Each row is a point on a landscape with many peaks, with its height.
A climber steps from a point to the highest of its 5 nearest points, and stops where none of them is higher. Distance is the straight distance between rows; heights are no part of it.
J_333 h=388: [121 131 134 105 106 148 197 119 139 148 148  87 172 122 141 138 156 102
 134 146 131 108 117 129 121 148]
J_259 h=479: [ 98 121 148 116 141 196 156 134 171 124 100 131 150 153 188 136 154 109
 156 146 112 139 107 143 127  92]
J_898 h=301: [ 89 124 157  99 120 215 183 144 160 120 103 105 168 140 164 124 194 112
 151 164  86 112 123 132 112 117]
J_909 h=526: [123  80 144 138 196 209 132 123 190 139  78 116  93 131 131 115 126 135
 101 139 131 151  89 171  92  94]
J_552 h=349: [132 168 136 131  90 101 118 123 116 110 138 154 171 150 178 140 137  93
 161 126 110 140 149  92 154 122]
J_774 h=541: [ 97  93 131 130 175 176  97 126 193 126  77 169  85 152 144 127 116 138
 124 127 127 141 112 148 113  74]
J_125 h=515: [166  98 125 129 151 181 219 115 161 181 131  54 147 107  93 119 114 113
  91 135 178 123  79 187  92 162]
J_237 h=156: [142 171 117 113  56  72 139 149  71 137 163 112 177 137 149 134 162 106
 174 128  75 119 158  65 139 158]
J_131 h=313: [121 102 138 114 147 203 200 143 149 160 111  51 121  89  75 121 176 143
  90 151 123  90  93 171  86 153]
J_597 h=476: [ 66 111 119 109 180 169  73 138 160 117  62 196  71 121 112 127 128 167
 115 136  92  96 141 137 122  80]
J_459 h=380: [100 140 122 110 117 121 174 132 109 145 134 106 117  96  67 128 158 146
 118 123 137  69 126 123 113 148]
J_520 h=420: [183 124 129 130 116 109 187 112 121 151 174  71 144 114 112 131 110 100
 103 124 187 128  98 145 117 174]
J_785 h=234: [105 118 149 102 123 212 194 143 150 137 108  83 142 115 142 138 185 133
 124 160  91 100 110 156 110 137]
J_3 h=761: [142 140 136 156 130 100  93 118 133 104 135 162 133 145 150 137  97 110
 143 114 156 165 126 126 160 116]
J_139 h=597: [ 92 152 134 145 128  97  43 134 117 102 134 203 155 161 174 137 106 118
 171 120  96 145 161  94 164  96]
J_403 h=278: [160 144 102 152  99  46 108 138  70 116 152 122 126 114  93 126 119 152
 126 111 131 140 145  96 139 169]
J_538 h=718: [129 114 131 117 140 160 187 121 129 144 123  83 127 105  90 126 131 130
  99 139 154 100 106 154 105 138]
J_470 h=558: [127  96 135 144 174 147  73 111 187 123  91 173  78 152 132 122  82 135
 122 115 146 151 111 161 135  78]
J_871 h=370: [142 147 125 145 104  65  97 129  98 115 157 135 138 129 127 134 112 139
 135 109 133 139 153 106 139 150]
J_512 h=391: [ 89 128 122 119 136 123 116 134 113 135 110 162  99 109  95 122 145 162
 114 124 121  89 144 121 130 110]
J_855 h=141: [174 155 126 125  65  63 156 124  95 133 173  97 183 141 166 140 139  81
 162 129 118 162 139  99 136 166]
J_810 h=162: [158 126 100 165 130  40  26 126  59  84 137 181  99 127  94 133  66 203
 103 108 158 188 157 109 144 151]
J_282 h=518: [155 125 120 110 112 132 193 122 128 156 156  70 144 104 104 129 124 110
 110 142 155 108 108 148 106 153]
J_709 h=429: [ 98 140 150 110 109 139 136 116 148 121 128 138 161 152 170 140 144  97
 163 128 114 130 130 119 137 111]
J_110 h=524: [ 89  90 146 116 163 212 115 145 201 118  78 157 113 146 173 126 147 131
 138 152  94 139 113 148 116  81]
J_96 h=687: [ 80 137 122 131 154 122  53 127 141 111 104 200 113 149 153 129 102 141
 143 112 116 120 160 108 155  83]
J_678 h=612: [ 88 142 132 125 136 119  98 132 133 117 113 172 126 133 150 136 127 117
 140 120 126 118 145 106 146  95]
J_130 h=441: [ 72 115 135 104 133 205 133 151 159 122  82 146 124 131 158 125 170 132
 141 155  84 102 126 136 118 106]
J_642 h=692: [199 139  95 147  75  43 133 142  52 130 176  92 152 112  97 130 140 133
 118 123 131 149 151  97 133 202]
J_419 h=627: [175 130 127 153 142 105 123 109 114 118 154 116 112 117  93 116  81 128
  97 104 193 139 117 140 128 148]
J_40 h=333: [ 82 164 130 110  84  90 106 146  85 131 144 164 167 137 150 133 144 118
 169 122  80 107 166  73 141 130]
J_305 h=608: [162 112 131 137 135 129 160 101 146 142 141 109 138 132 120 126  95 106
 118 116 185 146 103 161 124 145]
J_136 h=498: [147 151 140 138 103  93 121 114 120 111 152 136 166 149 165 135 114  93
 148 113 138 159 134 112 147 135]
J_81 h=478: [ 75  95 137 111 157 193 120 138 169 130  87 155 105 131 128 119 162 151
 125 149  93 105 127 148 115  93]
J_581 h=644: [157  93 127 139 178 171 148 108 178 135 112 115 106 126 120 116 101 121
  96 120 183 142  98 170 107 114]
J_510 h=428: [123 134 132 115 128 126 160 120 137 136 131 107 139 124 134 125 131 110
 135 128 139 114 117 132 130 125]
J_519 h=136: [143 144 102 152 131  61  54 129  61 103 136 160  94 123  71 117  93 189
 109  99 150 130 166 110 146 151]
J_628 h=670: [142 150 121 150  91  64  88 137  99 110 149 153 153 143 147 138 118 122
 159 112 114 163 161  89 153 133]
J_886 h=732: [ 98 131 133 104 117 137 142 139 117 137 127 131 131 114 123 136 157 134
 122 128 117  89 134 120 123 124]
J_157 h=386: [197 141 105 125  84  56 168 132  73 147 188  64 145 102  96 122 129 110
 113 133 141 126 130 110 129 206]
J_853 h=264: [124  96 162 116 138 247 220 153 171 144  96  43 173 143 178 133 170 103
 143 166 111 139  82 176 102 152]
J_970 h=410: [116  90 137 126 167 210 182 136 161 144 100  83 111 107 115 114 167 138
  98 150 118 112  94 172  92 125]
J_617 h=179: [157 170 129 108  52  85 179 130  89 144 178  88 195 155 168 140 167  84
 179 134  73 131 140  78 122 159]
J_7 h=491: [117  79 143 125 205 197 106 122 191 130  78 139  53 132 106 104 121 173
  88 133 115 145  95 168  92  85]
J_314 h=413: [ 81 105 117 108 179 187 105 136 158 137  73 155  67 114  92 114 161 172
 105 140  85  92 130 150 107  93]
J_420 h=564: [145 162 134 166 113  67  65 119 123  90 150 172 161 161 188 137  86  98
 162 117 134 192 147  99 172 113]
J_654 h=383: [132 135 124 109  96 109 193 138 103 153 158  73 144 100 104 136 159 119
 122 142 118  82 134 114 122 162]
J_622 h=355: [122  92 119 115 173 203 162 123 130 148 102  87  84  94  58 108 141 161
  78 143 130 102  84 181  92 133]
J_256 h=539: [121 105 134 138 170 166 115 108 185 125 101 148 113 161 157 124 102 111
 131 115 153 146 104 150 118  80]
J_208 h=323: [130 103 147 126 139 172 185 110 159 145 126  95 152 132 152 138 138 104
 125 136 150 132 101 155 120 127]
J_700 h=262: [116 109 136  96 125 186 220 138 125 150 132  52 135  84  84 137 189 140
 113 164 114  81 102 165  97 154]
J_309 h=529: [118  91 131 133 205 175  85 120 190 130  75 163  56 141 121 107 111 148
 102 123 126 137 106 173 101  78]
J_265 h=342: [112 150 121 128  98  77 118 135  92 128 149 136 130 116  99 131 146 141
 138 118 105  95 149  96 142 142]
J_787 h=254: [107 125 158  87 115 195 204 135 140 132 123  85 172 138 176 138 178  97
 154 162  97 111 108 139 120 130]
J_687 h=322: [139 117 118 130 175 134  89 112 122 126 118 138  74 120  86 110  93 162
  99 109 180 116 112 149 127 108]
J_744 h=375: [176 149 124 165  95  61 101 125  93 113 162 130 152 135 149 135 105 115
 147 117 130 176 140 101 148 154]
J_952 h=261: [156 149 143 115  84 106 179 119 117 141 164  85 187 136 162 131 144  83
 157 126 134 134 114 108 125 148]
J_745 h=394: [159 144 111 177 116  65  63 131  95 102 140 159 132 134 131 125  81 143
 121 107 148 179 150 101 159 131]
J_413 h=265: [147 149 102 165 105  49  60 139  65  99 141 177 124 125 106 131  90 166
 121 112 127 166 164  91 146 149]
J_793 h=197: [134 136 114 130 123  98 139 118 102 134 151 111 110 102  79 128 133 147
 112 116 145  96 139 122 129 151]
J_120 h=302: [141 151 141 120  81  97 149 123 120 125 154 113 161 139 158 139 142  98
 154 127 113 136 138 109 144 142]
J_577 h=258: [ 93 110 130  94 115 178 205 154 121 146 120  73 117  76  80 134 193 150
 111 157 102  62 120 150 108 134]
J_496 h=468: [138  80 138 130 177 224 173 128 169 148  99  76 111 113 107 112 144 133
 101 143 132 139  82 188  85 124]
J_424 h=576: [139 146 123 146 135  87  55 120 122  99 125 181 117 140 132 128  88 143
 132 101 149 149 143 114 152 114]
J_176 h=753: [ 55 145 121 109 139 135  67 143 139 126  96 217 123 137 154 135 122 132
 147 131  83  91 170  98 140  88]
J_579 h=512: [146  88 129 135 196 164 107 105 176 142 107 142  73 134 113 102  81 137
  96 105 178 162  88 168 118  87]
J_833 h=293: [153 151 119 109  69  66 187 133  89 144 183  67 158 112 127 137 162 106
 147 135 107  96 147  95 121 183]
J_191 h=175: [191 152 117 150  83  64 144 119  97 130 176 100 162 138 141 137 100  94
 136 121 152 165 137 108 137 171]
J_147 h=562: [ 71 155 130 118 107 117  89 151 107 129 120 180 126 133 141 127 140 136
 148 128  84  87 169  92 134 110]
J_25 h=243: [143 161 119 110  71  76 162 132  88 148 171  91 164 112 136 140 161 110
 153 127  95  99 145  91 134 160]
J_796 h=487: [ 51 104 113  88 183 199  60 165 171 121  59 206  67 125 137 122 161 156
 117 154  46 103 149 129 116  84]
J_585 h=434: [ 95 114 126 105 139 174 169 139 136 131 105 106 108  98  92 118 165 137
 105 139 114  87 118 154 112 123]
J_950 h=492: [105 111 120 124 171 145  93 120 152 126  89 167  69 121  99 111 117 165
 108 117 139 115 124 145 122  92]
J_286 h=192: [175 137 113 157 109  72 128 122  98 120 167 104 129 115 102 135 104 122
 114 109 172 137 136 123 125 170]
J_985 h=559: [163 119 137 163 170 106  73 100 148 104 119 162  96 152 130 114  58 125
 114  96 182 172 124 157 148 106]
J_207 h=408: [117 115 114 104 131 147 199 137 100 152 135  63 118  78  57 123 169 153
 100 143 133  64 121 149 101 152]
J_719 h=596: [110 148 118 141 117  80  53 140 115 112 118 198 122 141 146 136  97 143
 146 103 107 131 166  98 157 112]
J_729 h=519: [116 120 144 124 141 164  95 110 175 115 107 174 143 173 197 128 109  99
 166 121 133 157 123 130 146  74]
J_134 h=326: [164 138 122 158 133  76  56 112  98 109 139 159  81 134 108 121  74 159
 106 104 176 162 144 138 155 136]
J_738 h=210: [213 151 113 130  80  77 181 115 113 151 199  73 195 142 168 131 128  69
 133 129 147 171 122 116 129 177]
J_294 h=378: [110 121 123 113 159 141 143 122 125 140 113 100  86 101  66 114 138 170
  93 121 147  84 115 149 109 124]
J_609 h=437: [104  91 123 118 175 197 127 132 157 130  85 127  81 112  97 116 142 154
 104 138 115 112 108 155  97  96]
J_432 h=523: [147 105 130 141 170 135 124 110 161 131 120 133 108 132 121 124  85 130
 104 103 178 143 106 163 134 103]
J_864 h=502: [ 64 108 129 105 177 182  69 148 176 130  70 198  84 145 153 121 141 142
 137 142  75 118 140 137 126  72]
J_904 h=144: [160 153 114 131  70  61 135 135  75 122 174 110 161 124 134 143 140 106
 150 126 110 137 152  95 140 161]
J_446 h=35: [111 136 113 141 142  98  56 125 100 112 114 184  76 124  92 122  89 181
 112 100 138 115 161 115 155 113]
J_919 h=454: [128 170 132 154  89  82  61 131 101 106 144 173 176 164 183 141 113  96
 178 125 100 172 156  83 163 126]
J_285 h=457: [137 147 130 150 115  80  89 116 115 105 143 148 130 130 113 129 103 134
 126 114 148 144 142 111 153 134]
J_675 h=606: [118 124 135 136 161 135  71 118 152 122 105 184  82 138 122 118  95 142
 126 111 149 122 128 137 150  83]
J_264 h=467: [ 58 143 131  94 122 160 124 152 133 132 105 167 133 132 148 136 169 135
 152 154  77  87 146 106 124 107]
J_883 h=654: [137 129 134 166 141  96  61 110 143  99 130 191 122 153 168 139  80 112
 145 109 155 179 134 120 169  91]
J_298 h=213: [193 142 121 179 104  57 105 121 102 111 158 121 151 140 143 134  73 100
 122 118 164 191 127 121 155 156]
J_645 h=246: [180 136 117 188 122  52  65 112  89  93 148 155 127 136 128 132  53 140
 108 124 180 219 132 123 145 147]
J_990 h=147: [109 168 139  98  82 117 158 138 104 126 149 122 174 133 153 144 162 107
 165 142  99 106 146  92 133 133]
J_198 h=379: [113 131 154 114 112 169 168 121 147 139 127 116 173 153 176 143 144  83
 166 141 126 132 115 114 122 121]
J_722 h=319: [191 136 122 128  94  87 195 121 117 153 186  61 168 121 124 139 126  96
 124 130 160 130 124 128 121 183]
J_21 h=215: [150 136 107 118  93  75 166 128  78 139 173  75 123  93  57 122 136 148
 110 129 139  96 132 106 116 185]
J_51 h=318: [110 104 149 120 143 232 192 149 171 133 100  73 141 133 161 122 167 126
 136 166 100 130  90 163 109 123]

Call two points neighbours if one is among the 5 nearest of the other. Go from one point of each pair to the other, from neighbour to neighbour, staying as high as possible. Name the lowest point that can't be avoided.
J_419 and J_642 | J_722
J_538 and J_886 | J_264
J_628 and J_419 | J_256
J_538 and J_581 | J_496
J_628 and J_176 | J_719
J_419 and J_581 | J_305

Where does a climber stop that starts at each point below?
J_597 | J_176
J_796 | J_176
J_130 | J_176
J_198 | J_176
